Points on a hilly landscape, in no order, each with its height.
A ball rolls from a point to the lowest of its 5 nearest points, and stops where none of them is lower. Distance is the straight distance between rows; heights are no part of it.
J178 height 309: [ 13 -49  37 -23  33  31  13 -12 -43  20]
J261 height 299: [  5 -28   7   1  43   0  16 -15 -54  13]
J163 height 589: [-28 -27  17 -26 -24  19  -9  23   2   7]
J993 height 696: [ -6 -60  58 -54  31  68   1 -10 -34  27]
J718 height 692: [-17 -69  75 -68  22  84  -1  12 -20  24]
J388 height 562: [ 27 -67  40 -54  51  44  19 -36 -38  32]
J141 height 287: [  5 -28   0  16  42 -15  17 -12 -59   3]
J693 height 719: [-40 -20  20 -48 -39  36 -13  35  28   5]
J276 height 717: [-43 -46  51 -93 -32  77 -37  52  10   7]
J39 height 588: [  7  52   5   4 -41  13 -19  21  70  -3]
J798 height 427: [ 14 -17 -19  14  47 -21  21 -14 -63   2]
J2 height 652: [-41 -49  42 -56 -10  62 -18  41  -5  12]
J753 height 420: [ 32  82 -38  72  -5 -32 -12 -11  51 -21]
J684 height 609: [ 26 -80  61 -80  36  66  19 -48 -30  32]
J646 height 747: [-40 -29  46 -83 -32  65 -29  43  16   2]
J983 height 361: [ 18  55 -19  36 -24 -24  -7   0  56  -9]
J378 height 419: [ 12  40 -36  33 -13 -48   5 -18  29 -10]
J656 height 520: [ -4   7 -29  31 -16 -41   8  -3   2  -7]
J599 height 431: [ -2 -12 -16  20  27 -26  12  -9 -53  -4]
J922 height 668: [  1 -65  68 -67  38  81   0 -16 -22  28]
J433 height 610: [-10  -5  -2   1 -31  -7  -2  10  15   3]
J28 height 507: [  7  52 -12  21 -32 -15  -9  -2  61   1]
J420 height 285: [ 19  55 -23  40 -21 -25  -8  -4  54 -12]
J884 height 464: [ 16  47 -30  31 -20 -43  -4 -16  36  -7]
J88 height 525: [  8 -61  49 -36  34  55  10  -9 -24  28]
J103 height 667: [-14 -17   6   0  -4  -6   7   9 -24   3]
J364 height 339: [ 23 -32   5   1  64  -6  24 -27 -61  17]
J708 height 619: [ -5 -16 -14  22   6 -29   6  -1 -36  -6]
J717 height 514: [-30 -51  46 -30   6  49  -9  21 -21  11]
J738 height 666: [ -9  22  -8  -6 -35  -4  -7  15  41   5]
J802 height 222: [  5 -47  23 -20  42  19   8 -13 -42  16]
J530 height 643: [-24 -16   9  -8 -28  16  -5  19  11   4]
J962 height 555: [-23 -47  52 -38  11  55  -6  22 -20  15]
J194 height 444: [-14 -49  35 -32  17  39   0   8 -28   7]
J888 height 480: [ 26  66 -32  51 -15 -35  -7  -5  54  -8]
J383 height 367: [ 19  68 -60  65   1 -70   7 -34  22 -24]
J182 height 653: [-32 -56  61 -69  -1  80 -20  25 -16  11]
J553 height 486: [ 33 -63  27 -45  58  28  26 -50 -46  27]
J721 height 356: [  1   3 -32  37   6 -49  16  -5 -40 -20]
J954 height 413: [ 22  65 -47  54  -6 -51   0 -19  40 -16]
J461 height 511: [ 22  77  -8  41 -20   8 -22   9  73  -9]
J818 height 538: [-32 -40  27 -30 -10  36 -14  21  -3   8]
J87 height 333: [ -5 -33  15   1  24   9   8   0 -45  10]
J511 height 591: [ -4  12 -13   8 -28 -17  -2   9  27  -2]
J365 height 359: [ 10  32 -51  47   1 -69  18 -22 -10 -22]
J483 height 422: [ 13  35 -41  37 -21 -53   7 -16  16  -9]
J35 height 462: [  1  24 -34  33 -17 -58  16 -14 -14 -14]
J29 height 264: [  6  -9 -26  34  34 -43  20  -8 -59  -8]
J822 height 757: [-38 -28  43 -82 -48  65 -38  50  32   5]
J840 height 558: [ -8  19 -16  15 -28 -31  -2  -3  16   0]
J664 height 421: [ 26  81 -20  60  -9  -7 -20  -1  67 -18]
J961 height 221: [ 24  54 -47  49 -11 -64   9 -20  22 -17]
J98 height 678: [-10  20  11 -16 -41   9 -12  23  48   6]
J172 height 479: [ 23  86 -32  94   6 -17 -38  10  69 -39]
J580 height 734: [-27  -1   6 -23 -39  13  -9  18  34   6]
J273 height 407: [ 34 -53  23 -26  63  12  26 -41 -55  25]
J711 height 211: [ 22  57 -68  59  -4 -81  20 -34  -1 -35]
J37 height 360: [ -7 -37  27 -13  14  24  -2  10 -26   6]
J358 height 116: [ 15  50 -73  57   9 -86  28 -32 -22 -37]
J92 height 739: [-22   7  18 -36 -47  22 -18  28  43  11]
J841 height 534: [ 13  56  -3  21 -28   4 -17  11  61  -1]
J485 height 315: [  9  19 -51  39  10 -72  23 -13 -41 -18]
J536 height 476: [ 17  86 -15  60 -10   6 -33  21  78 -26]
J305 height 152: [ 14  45 -81  55  14 -90  35 -33 -33 -37]
J759 height 595: [ -9  -9 -19   7 -18 -26   4   5  -8  -3]
J442 height 688: [-36 -51  58 -81 -16  82 -32  42  -3   4]
J892 height 618: [-32 -54  57 -58  -2  71 -15  24 -12   9]
J594 height 173: [  7  -7 -32  27  50 -39  29 -14 -71  -3]
J445 height 205: [ 13  33 -69  52  16 -77  33 -20 -46 -30]
J7 height 625: [  1  40   8 -23 -43  21 -24  32  67   2]
J629 height 687: [-27 -12  13 -28 -41  19  -7  22  26   3]
J537 height 181: [ 27  85 -28  69  -6 -23 -21   1  63 -15]
J198 height 789: [-33  -5  25 -65 -44  42 -24  41  39  10]
J657 height 503: [ 34 -73  26 -56  54  33  31 -51 -49  30]
J255 height 345: [  6  11 -49  39  27 -53  25 -20 -61 -21]
J199 height 500: [ -5 -24  -2  15  21 -11   7   1 -43   6]

For each start below, name every point that the ball comes to, in order.
J708 | J721, J29, J594
J35 | J485, J445, J358
J599 | J29, J594

Where does a ball stop that starts at each point below?
J103 | J802
J580 | J802
J98 | J420
J39 | J420
J461 | J420
